A landscape with many valleys, sampled at points; each row gives a point and its height.
A ball rolls from a point to whichever of its 2 nearest points has the largest drop for the distance, and stops where none of them is lower. Distance is the straight distance between rows; heights are no part of it.
q_573: [103  70 140  92 166 104 198 167 112 119 159  37 150 149  76 213 123  86
  86 121  48 182  98]  height 668
q_737: [122 104 126  99 131 168 137 152  92 146  98 151 142 185  67 122 124 164
 144 116 196 137 108]  height 556
q_659: [118  57 126 104 127 161 137 148 102 127 106 119 144 170  73 140 137 144
 101 118 183 152 133]  height 526
q_122: [103 164  96 125  82 139  74 107 134  86 147 140 122 133 122  86 140 137
 138 112 152 108 147]  height 246
q_400: [118 108 141  92 181 124 195 134 138 117 131  23 149 122 101 206 124  98
  83 112  47 162 107]  height 662
q_728: [135  49  94 158 143  90 126 162  96  59 162 140 123 168  86 179 170 148
 139 174 133 183  82]  height 165
q_793: [112  44  92 135 131 136 129 154 107  80 141 103 127 187  56 157 184 160
  87 127 203 163 134]  height 302
q_440: [116 150 116 137 111 115 121 149 136  83 148  92 126 145 104 123 124 126
 142  99 109 138 123]  height 386
q_894: [126 118 153 163 173  92 143 115 163  90 135 112 119 103 145 160 155  93
 131 184  60 158  72]  height 276
q_115: [ 96 138 152 159 146 148 122 120 186 130  94 101 140 121 121 124 118 127
 102 112 132 152  93]  height 577
q_183: [103 158 125 157 120 113 120 145 133 130 106 156 145 152 111 105 114 163
 155  81 159 148  82]  height 479
q_453: [125 128 130 124 124 140  97 115 123 131 129 177  89 144 154 103 134 122
 152 154 135  82 121]  height 237
q_858: [166 143 168 110 146 120 171 151 128 203 132  98 155 121 136 129  87  96
 157  96  72 138 133]  height 201
q_918: [125 144 106 132 102 128 113 108 113  97 125 161 143 121 137 122 127 188
 134 139 173 137 166]  height 282
q_931: [112  27  74 137 123 120 140 192  97  92 145  83 135 168  54 176 173 135
  90 137 176 175 102]  height 258
q_970: [118 100  94 166 130 119  89 124 120  66 128 166 121 159 104 125 161 166
 131 132 176 153 116]  height 411
q_729: [133 120 112 122 114 124 129 117 144 103 161 103  93  92 172 148 141  78
 119 164  82  84 152]  height 473
q_293: [129 138 113 147 122  96 101 121 132  74 136 141 140 111 138 140 122 159
 137 135 128 143 151]  height 202
q_743: [164 158 121  92  79 169 133 113  97 214 133 147 139  65 156 100 123 145
 115 135 168  62 211]  height 383
q_251: [134 137 101 110 106 173  86  85  97 122 123 180  84 144 145  89 170 144
 125 168 185  55 171]  height 759
q_521: [139 176 118 109  76 176 115  89 138 193 154 113 138  54 163 103 127 122
  85 129 146  59 202]  height 347
q_55: [113 190 142 135 102 110 101 109 147 159 118 177 119  96 165  99  93 136
 140 117 135 116 122]  height 345
q_621: [101 108  89 140  93 126  92 148 119  49 156 124 105 152 109 126 160 129
 130 125 133 123 118]  height 442
q_534: [141 171 105  91  87 148 103 111  81 149 115 187 101 131 141  95 125 170
 154 145 174  60 159]  height 393
q_781: [145 134 126 126 117  90 140 142 137 102 158 114 108 111 156 146 119  94
 159 151  74 106 125]  height 495
q_475: [153 158 114 130 107  87 120 123 118  96 148 138 117  91 178 124 122 145
 156 134  98 124 175]  height 126
q_21: [151 111 104  70 133 166 147 133  69 146  86 176 118 180  94 129 131 171
 151 151 186  91 135]  height 280
q_58: [151 151 140  94 126 135 164 146  66 209  85 170 157 162 131 123  91 167
 161 106 175 151 152]  height 566
q_44: [140  92  91 107 141 148 130 139  94 104 107 165 101 188 103 126 146 166
 163 158 175  97 102]  height 223
q_347: [ 87  98 127 123 159 101 178 184 159 103 130  45 154 124  53 174 133 120
 100  96 108 190  87]  height 650
q_71: [154  65 122 147 146 105 155 154 112  95 130 138 133 153  94 169 142 133
 151 168 119 178  86]  height 111
q_487: [113  84  96 154 128 143 107 126 123  81 125 121 131 163  85 132 179 172
 108 128 207 164 138]  height 354
q_266: [111  80 133 179 153 102 107 143 152  81 118 143 124 161  78 134 172 143
 122 143 147 176  47]  height 492
q_187: [164 179 132 108  91 122 147 117  83 214 130 152 129  69 183  98 104 144
 146 125 159  90 203]  height 335
q_503: [124 162 105  96  67 150  82  99 117 126 153 155 100 120 141  83 139 125
 124 131 146  63 168]  height 166
q_255: [122 200 155 134 133 100 155 137 127 166 111 117 159 125 145 117  86 133
 158  80  98 132 136]  height 385
q_372: [154 142 147 131 127 122 127 130 113 185  96 212 104 129 178 105 116 140
 169 148 151 108  97]  height 522
q_290: [ 93 186 126 138 103 110  91 122 143 104 145 140 133 125 139  96 121 142
 142  81 126 128 137]  height 304
q_371: [148 106 178 117 148 141 153 137 120 166 107 121 157 151 115 123  96 127
 138 101 146 169 144]  height 560
q_342: [129 179 136 127 122 130 100 102 152 160 135 149 107  67 181  97 106 115
 124 122 119  85 153]  height 405
q_703: [146 140 115  93  79 157 115 123 119 142 134 125 126 127 130  95 127 104
 133 140 117  86 156]  height 88
q_691: [134 164 160 139 159 131 133 102 181 162 129 116 110  60 182 131 115  88
 116 134  71  90 113]  height 271
q_627: [ 90 137  90 133  90 106 107 136 134  41 179  91 123 139 101 147 141 118
 122 106  91 127 122]  height 412
q_469: [142 147 133 115 111 166 147 110 142 178 129 111 143  69 169 109 101 114
 108 141 127  86 191]  height 301
q_427: [136 137 157 141 167 112 142  93 176 117 134 110 119  77 157 145 136  82
 117 165  51 105  88]  height 205
q_240: [145 112 130 121 123 114 143 150 110 118 120 131 135 130 138 136 110 115
 148 149 109 129 130]  height 521
q_488: [131  98 113 107 118 194 105 108 108 132  92 138 112 158 116 106 150 136
 114 163 176  82 148]  height 230
q_927: [127 112 157 141 155  97 156 166 136 135 123 108 161 153  81 136 115 126
 141  88 126 192  72]  height 482
q_782: [ 97 148 143 154 166 107 151 120 195  97 103 106 137 103 118 147 137 124
 117 131  99 161  67]  height 605
q_340: [138 165 118 125  99 146 104  82 143 159 158 120  98  56 193 102 136 103
  92 130 119  58 191]  height 392
q_988: [130 171 141 147 143 106 113 118 158 130 118 168 109  91 164 108 117 118
 158 134  96 125  90]  height 264
q_139: [166 124 150  78 130 152 168 154  89 230  92 147 157 145 130 117  75 122
 152 102 144 150 166]  height 531
q_101: [149 106 160 115 141 156 145 120 134 174 123 102 161 110 137 130  93 112
 107 105 108 148 165]  height 583
q_548: [118 167 130 126 122 138  94  84 157  97 154  90 123  94 152 122 125 117
  95 111  99  98 169]  height 337
q_546: [147 150 163 106 177 123 157 116 156 151 151  61 155 105 138 156  99 101
 112  81  71 111 152]  height 266
q_258: [132 142 111  82  93 180 137 128  83 171  99 166 136 154 117 107 122 170
 152 143 188  84 151]  height 336
q_489: [106 140 125 118 114 167 129 135 113 157  76 173 131 182 100 108 129 193
 143 124 200 123 105]  height 585
q_604: [104  94  95 156 126  99 103 148 120  54 170 116 103 173 105 150 160 106
 124 145 101 145  98]  height 477
q_887: [106 157 124 149 119 121  70  93 134 103 129 193 106 125 153 103 135 151
 137 110 161 133 123]  height 698
q_649: [120 219 137 149 145  72 136 140 142 160 117 149 133 120 164 115  82 131
 175  95  80 132  99]  height 413
q_932: [142 144 162 126 156 101 171 164 112 183 100 113 175 152 102 135  90 118
 147  86 111 192  98]  height 451
q_909: [129 160 142 121 105 168 126 108 105 184  93 161 143  97 161 113 102 161
 117 146 174 101 181]  height 449
q_699: [123 131 160 132 127 117 136 139 113 171 104 151 158 166 117  92 101 143
 155  88 151 149 111]  height 523
q_583: [117  91 150 127 141 137 149 157 150 138 106  85 156 139  81 139 115 120
  98  92 139 187 116]  height 510
q_528: [174 142 155 123 112 100 122 124 104 135 146 151 130 106 160 107 109 139
 150 112 137 118 181]  height 203
q_410: [137 178 155 116 132 117 165 161 104 196 104 104 183 145 126 120  86 122
 161  70 116 163 145]  height 417
q_885: [142  70 117 130 134 132 145 161 104 104  99 149 122 175  94 138 147 149
 150 160 165 147  89]  height 169
q_456: [ 94 157 102 142 136 141  90  81 167  77 146  96 101  89 152 146 157  99
  96 145  82 101 160]  height 377
q_840: [125  84 129 120 120 152 142 115 132 112 161  71 118 124 141 150 134  82
  97 157  77 107 151]  height 452
q_591: [134  86 119 123 110 160 115 104 115 101 140  82 120 141 130 126 155 106
  92 146 129 119 175]  height 472
q_194: [168 128 138  95 121 177 170 147 120 216 107 118 148  69 153 133  98 104
 122 154 113  97 174]  height 263
q_149: [164 131 168 109 166 100 183 133 125 160 120  79 154 117 121 155 102  90
 147 126  48 156 103]  height 161
q_989: [114 150 105 132 118 146  73  90 115 106 117 195  93 135 148  99 149 167
 138 153 193  99 152]  height 736
q_186: [125  84 137 151 144 127 132 133 141  87 160  82 112 148 136 157 152  72
  95 170  88 132 112]  height 430
q_557: [154 132 141 119 134 129 149 139 114 168  98 157 130 121 155 119 105 140
 162 145 134 126 130]  height 547
q_762: [154  77 135  98 138 170 134 131 112 142 110 147 125 145 122 124 128 135
 135 154 162 113 142]  height 281
q_584: [113 103 104 147 114 107  93 114 137  52 161 132  80 143 145 129 166  78
 121 150  98 124 121]  height 438
q_522: [103 103 126 146 155 112 153 142 166  89 124  77 137 118  87 159 148 118
 107 150  95 162  74]  height 625
q_966: [120  31 105 144 137  88 147 182 101  81 171  97 123 177  63 188 165 136
 109 150 139 189  77]  height 213
q_243: [123  91 121 185 156  85  67 118 153  66 148 181  91 154 113 123 166 133
 128 143 138 163  84]  height 588
q_532: [157 137 143 127 121 151 132 112 122 202 123 173 106 113 179  91 116 130
 138 141 158  78 135]  height 484
q_14: [121 163 108 110  86 166 113 104 104 129 103 160 143 114 134 117 137 174
 108 155 194 106 182]  height 369
q_287: [ 90 111 126 114 179 102 199 150 160  93 115  29 163 115  85 208 115 118
 104 106  77 184  98]  height 657
q_593: [153 149 142  97 145 148 173 139 136 213 111  93 149  87 146 134  88  88
 130 119  75 106 156]  height 234
q_359: [ 99  71 108 136 146 106 160 165 144  77 144  59 134 146  71 191 147 119
  93 144 106 186  69]  height 638
q_874: [126 120 123 132 107 166 100 118 141 125 125 138 113 152 125  89 144 103
 119 144 139  84 137]  height 159
q_35: [117  85 125 124 117 158 128 139 121 108 130  98 146 150  97 124 138 129
  97 117 145 135 156]  height 498
q_893: [125 100 133 171 160  79 108 108 151  64 151 144 108 115 138 151 156 107
 119 158  86 159  88]  height 340
q_358: [136 176 183 129 138 116 133 113 161 179 135 131 123 104 174 103 101 103
 141 111  79 103 114]  height 322
q_38: [117 134 154 118 173 119 155 112 169 113 140  57 137 117 136 170 126 102
  98 106  66 129 111]  height 232
q_644: [135  66 111 176 150 101 110 144 118  83 131 155 129 169  80 147 168 177
 136 139 185 176  75]  height 457
q_739: [109 199 122 145 114  92 116 136 137 145 125 182 129 135 142 101  98 142
 181  82 123 145  82]  height 443
q_724: [157 179 133 118  96 104 123 123  91 174 133 182 110 100 180  98 106 151
 164 115 148  99 163]  height 277
q_952: [101 117 150 148 133 143 131 137 154 134 100 119 151 148  96 116 123 146
 107 104 181 161 116]  height 543
q_316: [117 159 132 120 110 128 124 137 140 142 129 104 146 129 129 107 101 121
 137  85 112 116 136]  height 350
q_49: [ 99  86  87 192 144 100  78 138 154  51 137 144 106 145  93 132 197 133
 122 131 157 161  58]  height 536
q_753: [113 149 122 135 127 127  87 110 157 123 126 192  78 104 166  77 131 102
 144 130 116  98 110]  height 133
q_130: [150 154 147 111 110 164 151 125  99 221 101 151 159 107 154 116  76 144
 126 118 148 131 171]  height 497
q_53: [104 118 117 169 155  99 101 103 152  62 172  97  98 141 138 158 168  84
 102 148  68 140 100]  height 394
q_941: [112 141 113 174 151  97  58 100 153  68 149 200 107 121 136 106 155 137
 133 116 132 151 109]  height 647
q_181: [144 161 145 110 139 135 133 102 139 127 160  70 150  99 152 135 110 117
  99  92  84 103 196]  height 299
q_552: [145 172 121 103  79 165 113 106  99 199 125 186 100 106 175  79 135 135
 132 137 169  50 159]  height 444
q_929: [148 106 151 130 153 117 164 125 142 116 127  86 141 121 116 160 108 105
 116 135  70 151 108]  height 197

Call two points neighbours if one is among the 2 nearest of the other. Go from one point of each pair to the other, from neighbour to neighbour, staying as low as possible. Name the highest point that can't be avoided.
q_316, q_475 | q_342
q_475, q_149 | q_743
q_703, q_753 | q_453

For each start below, name the point where the ball stops.
q_347 | q_255
q_989 | q_71
q_372 | q_71
q_737 | q_427
q_240 | q_427
